Points, in no order, along strands that fork, close into loops and pass close to each other.
(in the rows, 128 means zero)
Two points are linked if the straight distance between their rows is under 157. Some points are linked to none.
j612: [113 111  91 113 146 122 188 111 159 150 146 112  97 132 143 115  90 128
 129 119 130 218 126 116 128 122 141  92 192 100 159 118 128 128 164]
j815: [151 137  72 137 107 169 171 118  95  81 134 106 132 102 172 112 141  81
 150 148  83 158 134 117 128 194 102 191 116 117  68 105 101 166 120]
j741: [150  91 116 103 130 135 116 112 105 141 142 126  57  78 123  98  98 138
 132  80 112 150 114 114 151 123 176 143 139 110 114  95 148 144 179]
j397: [149 148 141  75 126 163 129 151 101  98 151  98 146 148 138 133 120 150
 126 170 150 104 146 131 200  99 142 214 115 146 109 129 158 182 163]
j643: [ 84  98 135 135 186  88 153 142 189 103 138 144 112 180  95 135 119 101
 141 164 178 191 101 173 119  95 114 109 207 139 149 111 109  83  46]
j575: [123 159 122  95 103 125  97 144 131 174 115 159 196  90 100 130 141 164
 107  65 137 118  83 125 148 136 153 123 119 159 157 145 146 154 152]
j193: [122 119 148 166  80 143 151 123 117 138  93 109 103 139 158  85 115 115
 143 107  72 110 160 124  86  87 123 164 137  79 120 132 114 110  93]
j19: [132 128 136 102  95 144 158 128 119 117 137 161 205 148 100 117 148 100
  87 124 159 168 136 147 168 105 128  89  82 111 180 188 123 112 152]
j675: [146 148 204 129 132 150 146 169 113  89 130  85 104 172  95 137 116 125
 179 168 162  65  84 144 143 115 162 210 127 124 101 116 121 107 116]
j823: [179 163 207 159 152 138 122 140  97 146 122 135  99 164  94 160 115 139
 129 180 176  76 132 152 153 104 166 127 169 123 139 170 156  97 121]
j447: [118 123 174 166 121 128  59 151 110 145 109 120 125 157 101 149 142 126
 123  60 102  80 154 125  97 101  72 165  68 140 154 141 156 132  88]
j488: [113 113 174  99 136 102 102 138 161 171 151 105 121 150 152 158 144 227
 110  92 126  70 103 139 142 128 151 111 107 149 126 126 119 135 206]
j603: [ 48 142 167 178 138  94 143 186 153  94 155 165 120 143  88 139 137 109
 153 112 184 145 120 144 107 131  71 142 142 150 188 131 147  89  35]
j729: [ 91 161  55 136 114 137 131 132 139 146  97 155 168  87 153  95 113 128
 144 104  95 141 115 129 106 145 133 114 168 122 148 110 106 144  54]
j682: [107  97  89 125 193 119 101 154 165 107 127 199 156 121 110 156 152  76
 121 125 125 177 114 160 102 174 115 133 113 167 114 131 116  97 105]
j436: [155 177 128 144 106 108 199 117 129 126  93  80 115 120 143 165 120 119
 153 150 125 145 111  84 134 139 101 145 170 146 109 139 145 140 126]
j480: [ 81  92  91 146  76 106 153 114 141 150 159 150 129 110 124  84 159 147
  85  71 135 196 151  99 107 130 103  40 121 108 191 136 137 124 140]
j100: [164 137 177 121 108 139 108 141  95 129 102 162 149 119 136 111 138 112
  85 142 149 113 148 141 137 100 162 163 104 105  67 177 127 117 111]
j371: [134 131 160 169 136 130 108 157 140 101 103 109 117 156 125 177 148 109
 142 118 100  89 134 124  99 141  74 204 104 165 105 143 146 110 106]
j44: [108 115 111 114 107 117  86 120 163 121 141 119 137 163  92 122 130 154
  99 119 115 125 158 117 123  93 135  92  85 129 169 107 147 151 176]
j598: [114 112  99 136 114 151 150 127 120 100 177 104 100  94 189 117 147 161
 139 150  95  99 128 110 139 192 117 156 118 136  89 105  93 144 146]
j762: [ 87 139 128 163 141 123 116  96 121 122 129 107 162 120 124 135 127 152
  89 119 114 144 133 114 143  89 124 112 163 170 187 161 131  62 166]
j164: [179 124 126  93 178 130  89 138 111 162 114 128  75  98 160 150 105 165
 158 117 138  85  82 153 163 151 172 158 171 135  67 106 133 162 113]
j246: [ 92 131 142 161 155 133 112 168 150 109 174 157 101 149  82 154 118 100
 155 116 163 118 143 134  97 174  71 107 106 131 173 122 154 127  89]
j310: [158 119 134 148  81 126  99  80 101 171  85  78 112 146 155 121 123 152
 132 106  72  66 208 104  83  79 102 152 116 116  86 109 162 189 172]
j57: [145  95 122 131  70 119 151  89 130 172 112 147 153 124 119 100 151  98
 106  52 116 168 149 109 100 117  96  53  87  84 158 138 130 142 127]
j211: [156  77 122 157 170 135  52 140 119 120 140 172  78 152 104 158 156 104
 101 115 113 133 171 149 107 157 113 124  80 154 132 134 161 103 157]
j7: [170 112 161 152 104 187 137 143  86 132 149 127  58 142 109  90 117  79
 183 128 142  90 148 140 101 156 126 140 120  52 117 113 128 133  89]
j561: [132 131 175 154 137 121  93 127 109 104 150 131 120 164  77 132 130 123
 107 209 188 100 130 152 167  86 132 106 127 129 177 159 127  90  71]
j648: [175 129  75  90 148 144 122  75 121 149 121  83 156 116 153 135 118 109
 135 113  82 146 111 104 162 133 111 125 130 125 110  78 109 180 112]
j13: [191 154 116 148 131 126 152 117 135 187  69 131 118 151 175 134 109 134
 140 150  98 118 144 142  89 131 161 136 190 102  77 147 136 146 118]
j237: [163  79  75 121  99 148  77 129 104 149 119 176 143  97 157  97 177 141
 102  95  95 114 141 136 128 148 148 142  90 133 105 127 123 151 112]
j551: [103  92  89  68 202 127 132 102 174 149 161  87 122 138 182 128 108 159
 121 163 109 173 103 136 153 139 152 103 159 121 100  81  57 142 140]
j295: [ 60 168 169 184  96 120 102 153 103 104 159 115  82 125 104 105  94 176
 116 139 132  86 168 119 114 103 134 146 121 118 177 140 167 121 162]
j611: [ 88 146 137 121 160 162  89 139 138 131 163 132 169 127 147 135 109 126
 124 139 113  85 177 129 121 160  87 130 103 112 115 121 106 150  94]
j584: [101 126  76 159 178 154 129  82 123  96 149 127 160  99 151 119  95  67
 147 125  63 161 148 123 107 171  94 125 145 120 126  87 101 112 107]
j182: [170 114 110 132 110 170 115 167 115  78 115 133 125 200 133 123 147 102
 118 172 125 109 204 162 134 116 113 201  93 107 114 153 157 159  96]
j21: [ 47 157 161 123 122 123 204 149 139 102 122 130 164 123 142  96 127 126
 146 167 139 152  85 142 154  89 147 165 172 129 154 138  75  67  84]
j853: [140  79  77  96 130 104 127  59 158 135 127  96 144 116 156 117 145 137
  86 115  71 183 124  93 140 121 123 113 115 136  98  81 103 157 147]
j336: [ 87 150 120 160 120  96 201 118 162 122 124 136 117 138 134 123  99 114
 120 135 151 205 159 115  91 117 114  66 188 106 165 155 149  94 146]
j440: [109 133 168 128 112 130 163 172 105 139 165 118  94  96 136 149 158 153
 158 105 171 110  81 118 169 174  84 163 123 161 153 156 134 121 120]
j391: [ 98 160 123 125 172 134 133 124 150 179 127 129 173 106 163 140 107 153
 140 109 124 120  90 139 117 155 132  98 189 136 141 132  80 106  91]
j282: [ 40 129 119 146 194  89  94 115 170  90 165 132 172 121  99 155 119 110
 107 106 151 168 132 106  98 124  79  74 124 164 162 104 119  88 116]
j688: [198 125 132  70 103 154 147 112 133 119 108 129 180 186 114 116 129  91
 105 139 143 145 140 151 166  82 140  87  73  84 136 144 120 145 130]
j717: [ 85 149 165 116  85 131 187 150 113 142 137 111 109  91 142  86 117 181
 152 108 128 106  87 101 136 131 189 139 134  96 125 114 103 114 142]
j549: [101 129  67 155 100  87 134 130 117  68 126 127 127 102  97 134 152 126
 114 151 148 170 165  79 151 118  69 108 119 157 180 137 176 147  62]
j319: [141 136 199 128 144 104  99 130  81 134 152 110 118 110 119 157 143 201
 116 160 168  65  86 120 187 102 189 141 122 172 123 140 140 107 197]
j740: [183 140 142  99 117 156 142 101 110 172 116 125 155 129 122 112 114 101
 139 119 148 128 108 124 147 107 151  72 126  70 140 128 102 135  82]
j81: [152 141 104 180  96 131 130 107  94 181 109 151  97  94 136 117 134 139
 142 107 125 114 141 116  93 145 135  73 166 127 165 159 158 109 148]
j901: [146 158 112 122  78 131 167 129 110 148 101 131 119  93 171  90 121 158
 130 144 118 119 134 109 126 131 184 132 155  94  87 131 121 150 135]
j30: [119 178 166  76 168 132 171 121 129 136 117  84 189 138 115 161  89 127
 132 158 147 150  96 123 201  79 141 154 169 138 142 147 121 134 146]
j807: [164 122 107  94 163 123 106  71 127 192 102  83 117 113 180 140  85 149
 140  95  64 115 136 107 122 134 120 136 152 117  68  72 130 190 151]
j494: [122 130 158 167 117  77  86 127 123 128  97 131  79 106  86 121 124 142
 123 116 154 115  86 111 122  76 143 116 145 146 160 123 143  97  61]
j694: [148 120 173 122  49 147 118 140  60 122 115 133 112  96 135  58 128 130
 100 108 145 107 176 116 110 109 168 169  87  63  56 149 145 156 148]
j964: [ 90  93 125 112 189 122 142 168 169 165 156 143 142 171 138 165 159 149
 116 152 171 166 112 176 155 142  92 123 173 175 177 185 111 100 135]
j89: [129 199 139 127  85 163 197  87  71 117 112  83 177  95 149  99  98 118
 137 130 108 121 141  98 174 106 114 126 152  99 149 145 126 116 125]
j322: [109 101 145 129 159 155 137 148 147 170 162 120 115 186 138 130 125 149
 113 122 147 152 145 163 159 106 118 108 164 121 208 170 117  96 121]
j150: [144 129  99 164 176 142 139  65 127 144 129 103 108 132 177 126  85  81
 160 162  60 126 152 122  79 180  94 114 159  98  79  80  91 139  96]
j884: [ 87 120  75 180 127 152 100 149 124 111 135 145 118 144 126 119 119 125
 146 117  79 113 207 138  82 142  96 145 131 120 173 134 165 132 116]
j801: [ 92 146 169 119  80  92 196 125 117  73 122 138 119 102 102  88 106 117
 106 175 169 174 124 112 154  79 170 119 116  90 114 156 134 102 159]
j744: [116 105 119 153 141 129 115  87 121 114 141 117 135 119 171 125 137 145
  67 154  86 149 181 114 155  97 120 138 146 149 127 164 125  94 162]
j668: [149 205 108 126  61 100 203 106 124  81  76 103 174 108 123 116 120  90
 142 169 146 132 102  93 115 124 122  87 116  97  93 125 106 151  85]
j879: [132 144 158 124  94 108  81 149 123 163 117 126 130 106  98 149 141 159
 116  73 146  94 116 103 131 126  97 129  86 147 136 138 163 168 110]
j714: [ 85 129  66 162  97 130 131 159 162 147 117 167 130 125 128 103 127 118
 173  77  94 128 148 132  41 162 102 104 128 112 166 102 137 145  98]
j223: [ 76 158 106 147  66 110 171 157 114  70  92 136 133  89 139  91 140 122
 116 141 126 159 147 107 132 116 102 191 131 132 120 148 143 120  56]
j921: [219 122 161  99 104 157 104  96  88 176 103 102 129 187 144 131 133 146
 119  95 105  75 191 131 118  77 142 139 100 117  98 111 177 181 217]
j706: [147 116 104 113 175 116  56 135 132 172 113 112 101 116 138 146  98 184
 146  87 127  85  75 154 152 117 143 126 179 153 153 115 141 137  86]
j749: [111 130 151 153 157 116  77 151 131 126 148 145  84  95  95 159 107 113
 173  76 148  79  92 131  84 194  86 107 103 142 121 105 143 125 107]
j695: [ 55 121 169 115 147  79  99 172 149 157 156 174 143  97 104 147 144 161
  97  92 195 149  92 134 133 141 109 101 112 165 154 166 130 118 121]
j47: [168 117  59 158 146 110 110  74 119 176  81 129 142 114 129 141 122  83
 143  93  92 156 143 106  82 146  76  78 152 131 138 119 150 153  91]
j486: [115 140 196 123 158 150 113 168 127 116 142 155 115 147  99 130 102 126
 127 131 138 113 121 166 127 116 193 181 118 122 122 147 142  94 200]
j153: [150 178 203 142 131 145 185 161  93 136 119 110 105 157 122 141 104 155
 167 181 166  64 125 130 143 125 204 151 170  95 102 145 139 111 144]
j85: [199 168 131 117 120 173 123 106  96 173 102 122 135 167 120 129  82  97
 163 142 130  79 191 143 105 113 136  91 141  71 125 128 167 179 154]
j893: [146 123 111 126 100 135 163 132 134 128 117 139 151 115 154 119 179 141
 140 152 114 122  59 134 132 138 187 130 126 157 127 133  74  85 145]
j476: [ 83 122 101 186  85 117 143 118 114  87 122 140 120 102 118  84 147 120
 134  88 107 159 114 107 112 103 119 113 131 145 204 113 133  65  96]
j606: [ 84 132 137 143 174 129  72 121 104 167 165 129 153  89 131 141 120 189
  98 104 147 114 115 137 162 129 133  96 165 171 185 170 124  83 161]
j734: [150  98 119 143 168 103  47 109 152 154 112 120 128 162 107 186 156 136
 104  83  92 111 146 118  89 142  90  85  87 178 141 116 151 113 182]
j498: [ 92 122 129 117 111 111 196 161 123 116 135 141 127  92 130 135 166 124
 134 127 157 187  84 123 178 144 101 183 149 179 157 168 137 110 139]
j6: [212  87  94 106 122 164  83  79  89 168 102 155 162 128 149 109 154  95
 103  88  77 127 170 139 125 119 135 116  88 117  98 118 135 151 151]
j850: [150 128  55 164 128 129  94  93  99  99 146 115 103  80 161 135 141 145
 120 170  92  98 163  94 138 166 110 131 139 168  96 108 141 161 141]
j263: [153 136  98 147 136 172 140  84 102  88 122 119 144 130 128 110  92  63
 146 125  66 136 149 136 121 115 147 136 137 106 138 114 120 101 165]
j591: [ 87  87  79 131 156  99 125 139 173 106 161 139 105 152 106 120 134 128
 125 163 176 183 122 133 120 114 120  63 153 130 182 110 115 115  69]
j71: [124 159 160 150  93 104 121 133 130  99 102 116 141 152 108 117 126 125
 103 175 157  99 155 119 134  73 100 124 112 109 138 156 129 126  35]
j558: [173 138 159 149  71 114 114  93 103  96 109 107 133 131  99 128 144 129
 100 136 110  93 154  92 111  90 155 122  81 131  95 129 161 127 205]
j866: [146 126 105 146  68 178 114 149  78 157  85 120 149 108 154  81 138 110
 170  72  86  81 160 135  59 158 118 204 119  99  75 128 137 166 125]
j174: [126  88  73 120 125 139 109 127 140 115 138 191 175 102 127 118 173 105
  93 109 104 172 136 133 125 163 140 111  89 142 129 138 113 118 144]
j743: [166 149  62 127 129 150 100 132 108 129 114 151 121  89 121 114 120 111
 172 131 122 111  86 138 122 160 159 122 147 130 125  95 111 156  83]
j600: [125 157 151 116  90 101 149 150  91  79 109 128  95  95  80 106 101 133
 127 179 180 146 103 112 179  86 173 187 136 132 122 145 179 134 149]
j350: [147 164 150 187  63 136 165  71  58 172  87 117 132  88 130 113 128 108
 144  85  95 103 161  94  89 130  96  96 143 105 141 158 155 109 167]
j349: [125 139 154 138 151 153 136 147 150 120 123 122 138 148 163 127 133 136
 159 176 110  62  88 161 112 146 158 166 153 114  78 110  57  96  71]
j917: [ 87 146 173 135 184 139 130 130 134 143 159 124 168 111 164 162 127 132
 125 148 134 102 121 133 146 162  82 139 153 151 121 157  87  96  86]
j469: [149 108 162 118 165 152 124 128  88 158 151 105  45  93 153 117  78 155
 171  99 117  91 117 134 153 147 160 154 165  83  87  99 130 147 135]
j392: [173 155  89 104 172 124  71 132 150 148  87 128 130 155 110 153 104 155
 140 153 135  98  96 156 143  94 189 117 179 158 139 110 143 140 122]
j517: [ 44 139 195 127 161 106 124 138 133 156 181 141 138 119 102 118 110 146
 111 102 208 151 102 127 133 103 128  60 143 116 192 141 105  80 108]
j915: [109  90 102 102 176 133  60 132 109 138 177 135 135  90 127 149 141 182
 121  80 135 110  84 154 180 166 122 122 118 185 171 131 129 122 170]
j949: [ 37 137 148 114 194  82  70 153 196 102 147 136 135 137  97 151  89 144
 133 116 156 112 107 142  94 120 103 102 121 146 137  89 116 118  92]
j862: [164 126 138  69 127 105  93 150 155 139 100 116 128 129 123 170 149 139
 103 112 143 121 126 107 147 138  93 173  79 165  65 120 159 196 123]
j970: [147 138 102 135 115 129 138 154 115  60  87 140 140 141 124 125 140  89
 118 188 132 152 154 147 151 106 125 209 136 128  90 162 138 133  59]
j253: [111 167 188  92 118 131 169 133 118 106 106 117 202 138 117 115 120 115
 121 181 153 124 100 142 182  60 161 164 133 122 132 168  90  99  97]
j424: [ 75  76 140 119 207 108 151 158 175 122 169 125  89 170 129 152 139 145
 151 203 172 144  97 186 160 142 100 133 202 162 144 134  84  97  87]
j198: [ 94 101  90  98 185 114 123 119 200 127 146 128 153 174 137 134 128 131
 103 185 142 172 133 144 114 122 131  64 138 122 133 104  73 112 109]
j473: [144 191 130 161  60 134 185 119 102 132  89 152 160  95 124 106 139  91
 155 128 147 112  98 107  85 158 134  69 127  96 131 142 114  94  90]
j72: [138 164 125 122  96 141 122 160 118 127 118 182 197 122  81 130 158 114
 126 131 172 124  85 148 137 138 156 124  94 153 166 170 141 115 139]
j984: [ 83 111 122  96 107 117 154 153 136 112 171 136 118 108 117 116 147 171
 111 157 162 158 114 130 179 129 146 144 126 155 159 143 137 141 188]
j620: [142  84 134 174  71 145 125  84  75 184 118 138 109 119 121 100 147  89
 143  58  87 121 186 119  74 129  82  89  86  81 147 137 142 138 151]
j596: [134 120 130 147  61 144  79 135  66 138 105 115 114  74 111  86 128 141
 157  52 100  65 128 108  87 135 133 187  97 120 102 104 160 156 142]
j536: [ 98  91 137 173 119  98 153 125 139  76 163 155  93 138 104 115 165  99
 119 169 176 172 110 123 108 119 128  72 113 139 169 135 104  58 117]
j49: [133 137 117 114 119 102 107  96 130  70 131 119 113  98 101 133 110 122
  93 170 123 141 155  91 136 106 158 126 100 138  77 101 158 149 204]
j670: [168 132 136 106 163 174  80 129 134 133 130 107 146 166 144 141 134 110
 154 139 104  57 119 151 121 150 113 144  97 123 102  82  88 134  74]
j772: [103 140  88 127  95 144 113 176 102  90 163 126 118  94 109 122 146 157
 166 136 160  93  86 120 169 169 109 166 101 166 181 115 148 155  97]
j112: [105  80  82 121 117 106 156  70 157 155 161  96 139 110 156 101 141 156
  75 103 108 203 146  91 127 130 112  57 148 114 146 117 109 132 159]
j113: [ 51 124 181 156 126 103 140 174 161  80 147 135 118 183  84 122 128 119
 135 126 153 148 107 154 116  73 122 177 114 142 199 133 130  79 114]
j783: [181 140 115 112 174 163  97 115 116 177 114 154 166 106 124 163 120  86
 135  76 105 135 104 143 129 167 126 127 134 151 120 139 136 122 151]
j531: [131 117 125 143 133  89 140 112 139 108 131 106 129 131  90 171 150  99
 118 112 164 186 112  91 147 103  63 100 129 170 177 142 155 112 100]
j523: [153 158  81 119  92 186 148 139 108 123 109 115 181 135 159 108 130  77
 168 115  86 114 152 134  69 198 104 175 102  85  64 104 107 192 117]
j216: [ 77 143 127 105 159 134 162 165 164  97 129 126 132 145 139 125 117 134
 161 188 124 125  84 172 147 119 160 192 174 134 107 114  73 117  91]
j993: [142 104 136  64 123 150 159 148 150 124 141  94 150 177 168 127 156 163
 120 175 129 127 121 142 198  87 144 188 115 143 120 133  97 164 140]
j67: [ 84 140 156 152 125 131 128 146 120 150 154 141 103 143  95  95  95 141
 126 103 163 148 135 147 136  92 138  94 162  98 227 146 147  99 105]
j420: [122 133 124 166  99 100 169 112 150 128 109  96 107 161 119 137 123 122
 125  96 121 172 156  98 105  87  80  92 153 129 193 149 170 118 138]
j587: [165 131  53 139 168  99 151 100 140 160 100 146 137 114 138 149 124  84
 124 126 145 218 116 122 114 165  91  73 184 132 127 138 136 145  50]
j116: [106 108 131 158 127 132  60 119  98 126 139 140 111  72 108 117 123 124
 148  51  85  75 111 113  87 154 119 132  82 138 123  90 130 114 142]
j614: [ 73 117 152 173 150 140  87 165 144 121 152 132  73 154 126 126  98 155
 131 109  96  96 174 158 101 119 113 166 137 119 155 142 151 114 136]
j277: [136 147 127 135  72 124 154 197 144 115 121 157  86 152 118 117 153 148
 140 194 188 105 133 141 113 142 152 142 118 107 117 160 137 152  94]
j822: [165 113 104 143 133 136  95  55  95 191  72 108 127 118 156 115  89 104
 155 111  57 106 184 122  78 100 110 138 146 101  79  99 140 169 133]
j345: [156  77 149 149 146 155  98 114 118 146 134 115  48 155 108 122 109  76
 170  94  94 107 149 132  81 135 105 128 102  89 118  81 136 126 121]
j27: [151 154 120 127 160 138 169  88 124 122 135 124 159 124 182 152 115 113
  96 192 106 159 167 124 148 147 130 129 160 128  75 158 117 127 174]
j712: [188  94  97 137  81 164 139  96  80 100 117 122 160 136 169  87 151  83
 110 131  80 122 189 130 127 118 110 146  75  88  91 142 119 144 117]
j666: [100 157 145 178  48  94 116 105  96  96 115 117 106  84  99  87 130 170
 101 127 118 104 143  85 117  88 163 111 113 130 152 130 163 100 178]
j399: [ 82  98 136 132 155 109 121 121 143 129 140 158 118  82 143 113 117 101
 111  95 121 170 129 117 117 133  96 136 127 111  94 112 102 120  49]
j501: [162 148 105 118 149 209 167 109  87 107 153 126 164 128 154 112 111  86
 157 164 108 128 121 163 177 143 154 146 163 109 151 128  90 110 125]
j279: [102 112 126  56 164 126  92 172 154 106 131 151  99 118 104 109  82 132
 127 144 146 149 113 156 157 114 179 185 123 116  87  97 133 164 133]
j939: [144 101 149  78 176 139  61 153 143 105 131 163 100 171  99 129 118 124
 106 156 135 124 138 176 144 110 176 172  85 145 103 105 142 118 181]
j814: [ 75  84  87 121 136 146 118 140 138 111 184 125 126 100 170 116 152 182
 134 103  88 107 101 143 149 170 126 142 119 155 159 109  92 117 161]
j887: [166 103 122  91 167 110 139 143 169 148 124 136  78 159 114 166 127 119
 129 163 171 169 111 143 140 137 135 110 149 136 117 129 135 143 125]
j337: [173  90  98 148 139  95 175 117 154 113 101 158 118 161 125 144 153  63
 112 148 151 212 146 139 121 128  76  97 137 117 126 162 134 117  34]
j932: [161 134 150  54 137 133 117 137 145 161 131 132 187 155 148 156 168 187
  94 123 129  93 114 146 163 132 175 148 103 171  98 124 124 158 224]
j766: [122 157 126 128  80 136 173  94 141 136 129 102 168 115 128 121 124 120
 146  92  78 119 129  88  90 147 127 108 113 112 118  96 115 146 188]
j356: [209 134 172 110 140 148 134 110 101 172 130  92 105 147 139 172 128 134
 144 107 127  91 136 106 145 136 127 139 118 134  95 122 160 160 187]
j601: [ 87 177 146 158  65  90 176 159 152 148  91 172 146 101 121 113 142 128
 132  86 155 148 102 112  68 130 133  94 141 127 147 153 139 101 106]
j180: [135 155  81 151  24 131 170 107  68 109  93 131 119  60 153  59 136 125
 126 138 116 125 161  96 104 147 137 109 126  83  97 130 139 145 120]
j199: [107 128 149 182 101  89  79 128 124 120  96 167 125 126 100 127 143 120
  69 107 115 137 187 119  87  93 118 114  95 132 134 177 163 106 134]
j243: [ 60 105  86 154 113 132 115 131 115 122 169 125 132  89 140  97 149 177
 128  72 110 129 116 114 149 138 100 110 127 153 218 113 118 104  97]
j130: [133 140  93 143  98 120  82 189 120  96 124 157  90 112 100 130 146 165
 136 164 163  84 125 137 118 159 149 170 108 157 124 137 176 163 126]
j309: [155 140 120 127 168 138 173  79 125 136 146 114 109 114 156 131  94  94
 142 184 121 154 135 116 129 166 142  79 162  84  80 103  88 131 122]
j841: [ 90 134 117 147  69 133 142 151 114  65 132 145 172 113 104 111 166 116
 104 112 116 141 156 107 134 130 100 176  68 142 152 154 149 123 127]
j463: [ 98 127 178 105 126 118 138  98 159 127 165 111 197 123 106 154 165 146
  89 107 116 122 106 102 139 140 126 102  81 161 130 124  97 101 223]
j228: [116 131 222 120 154 145 157 153 135 123 141  99 110 156 103 146 102 118
 168  96 129 100  74 134 135 116 152 173 114 114 134 117 108  87 155]
j254: [177 150 131 106 139 144 127 131 122 140  80 136 150 147 152 125 106 109
 112 147 114 133 154 157 145  94 146 186 163 107  81 156 130 148  73]
j122: [166 145 108 149  77  87 205 111 142  77  66 127 145 141 138 119 124  61
 129 148 137 176 139 126 103 116  78 100 112  87  93 157 127 137  49]
j709: [127 100 151  95 159  95  77 126 151  88 137 115  90 127 115 155 129 158
  98 160 129 109 123 125 141 122 164 155  90 169  69  98 134 128 215]
j758: [108  93 187 139 206 108 108 151 158 153 166 132  62 158  94 162 107 134
 148  98 173 134  79 171 122 143 126  96 169 132 158 125 119  70 127]
j630: [155 130  38 140  86 103 127 122 115  84 106 126 112  90 126 127 151 117
 124 161 115 154 155  86 132 151  96 125 112 137 102 111 158 193  82]
j651: [144  79 171 152 154 117 120 120 138 157 149 128  43 137 112 127 115 110
 159  73 125 132  87 129  98 125 145  88 128 105 144 100 115  88 131]
j571: [ 86 132 117  89  97 112 174 142 172 148 143 119 135  96 134 112 123 170
 147  68 111 136  72 105 111 158 160 112 124 116 120  85 100 154 170]
j867: [147 200 107 127 123 176 159 106  88 114 118 100 183 115 149 116 100  98
 159 167 117 106 128 132 165 140 112 141 161 100 128 122  96 152  53]
j671: [104  88 142 136 182 114 155 162 164 109 139 194 116 143  99 140 145  65
 146 136 170 197  84 180 114 147 123 139 159 152 130 141 105  68  97]
j430: [123 113 140  78 118 119 144 124 166 109 146 143 193 155 120 139 179 154
  77 176 128 140 125 143 151 124 171 125  89 162 102 135 108 124 244]
j753: [200 119 124 105 161 187  84 130 108 123 127 141 115 194 155 133 121 101
 119 166 115  89 217 160 119 132 119 161 102 107  75 112 155 163 131]
j50: [137 123 101 131  74 126 180  92 132  75 124 109 162 122 116 127 154 103
 106 110  84 168 136  97 143 125 102 145  97 142 134 127 144 133 181]
j718: [ 61 121 166  95 146  99  96 161 194 158 140 147 153 153 116 135 128 146
 103  84 154 138 117 131  97 114 107  92  80 123 142 112 105 134  98]
j313: [113  70  95  54 186 115 106 149 184 149 156 114  87 153 184 141 117 201
 129 129 116 132 108 171 168 144 141 142 144 138 112 104 102 158 159]
j495: [120 129 193 138 152  86  66 127 117 150 127  97  74 121 131 150 101 216
 129 102 130  47  96 120 134  99 174 120 125 137 113 119 139 118 172]
j565: [210 147  88  79 175 168 117 134 104 152 112 142 109 124 142 141  99 104
 168 138 128 126 102 156 144 170 178 141 158 115  68  81 127 191 137]
j724: [166 179 149  85 119 134 126 163 106 117 110  88 144 139 141 146 125 180
 152 170 167  54 100 117 154 119 187 185 125 142  64 103 143 187 148]
j147: [143 109  76 123 158 154  75  97 116 188 165 130 135 129 157 125 124 167
  98 130 127 125 180 130 137 141 125  54 160 124 169 139 139 147 155]
j544: [126 105 132 131 165  99 108 129 175 137 113 109 129 147 129 184 144 132
 127  76  96 137  98 118 108 140  76 151 113 187 130 125 135 111 149]
j159: [146 171 139 105 131 117 111 145 163 115  93 114 135 162 115 154 114 145
 137 184 145  79 114 125 113 109 174 136 123 139  91 111 126 152 137]
j499: [160 119 102  86 106 140 177 152 144 125 143 143 108 141 121 140 146 112
 124 149 152 179 123 131 153 150 144 121 114 123 126 142 142 167 180]
j333: [141  96 136 121 197  95 144 126 174 175 146 103  71 148 144 188 128 148
 144 123 165 151  80 131 118 179 110  71 171 150 122 130 118 109 143]
j69: [167  90 107  70  95 106 128 131 157 117 116 121 137 137 129 135 183 121
  98 149 145 152 114 102 154 124 111 124  54 134  85 106 109 177  84]
j860: [144 124 184 163  93 117 153 134 128  91 150 127  91 150 109 139 164 103
 126 172 159 114 124 108 102 136 124  95  72 118 118 146 114  94 144]
j672: [226 145 108  92 188 185 114  97 112 154 131 120 139 190 149 155 104  96
 136 170 126 113 186 159 158 133 122 118 146 111 121 118 147 163 144]
j629: [ 57 118 155 114 160  92 134  94 172 107 156 132 178  94 115 140 131 113
  95 108 123 181  94  98 111 122 126  93 115 157 110 107  92  83 184]
j806: [123 140 149 137 117  97 194 119 160 109 108 131 145 165 124 131 130 120
 106 178 149 173 126 132 125  83 167  87 148 121 144 175 115  74 174]

A piece is two or more points that can be reached from each other along the links. Count, over all rows, the pieces, the separate loops (a circle has one, a figure eight two, a Y none), the forks (points with three links) and the tips (points with one).
pieces -> 7
loops -> 1
forks -> 13
tips -> 25

A fork is a point with three links, a tip a point with one. Leave the first point through the second and follow the links. Name the first fork or tip that comes.
j867; j501 -> j814
j67; j517 -> j319
j30; j253 -> j729
j345; j651 -> j277
j762; j744 -> j89
j463; j629 -> j643
j113; j603 -> j598
j598; j815 -> j113

A tip is a point with one link. Name the tips that can be reached along the links from each point below, in the order of the rows.
j917 -> j741, j30, j71, j993, j279
j473 -> j47, j601
j130 -> j7, j277
j879 -> j211, j740, j69
j495 -> j319, j712, j313, j860
j182 -> j694, j85, j180
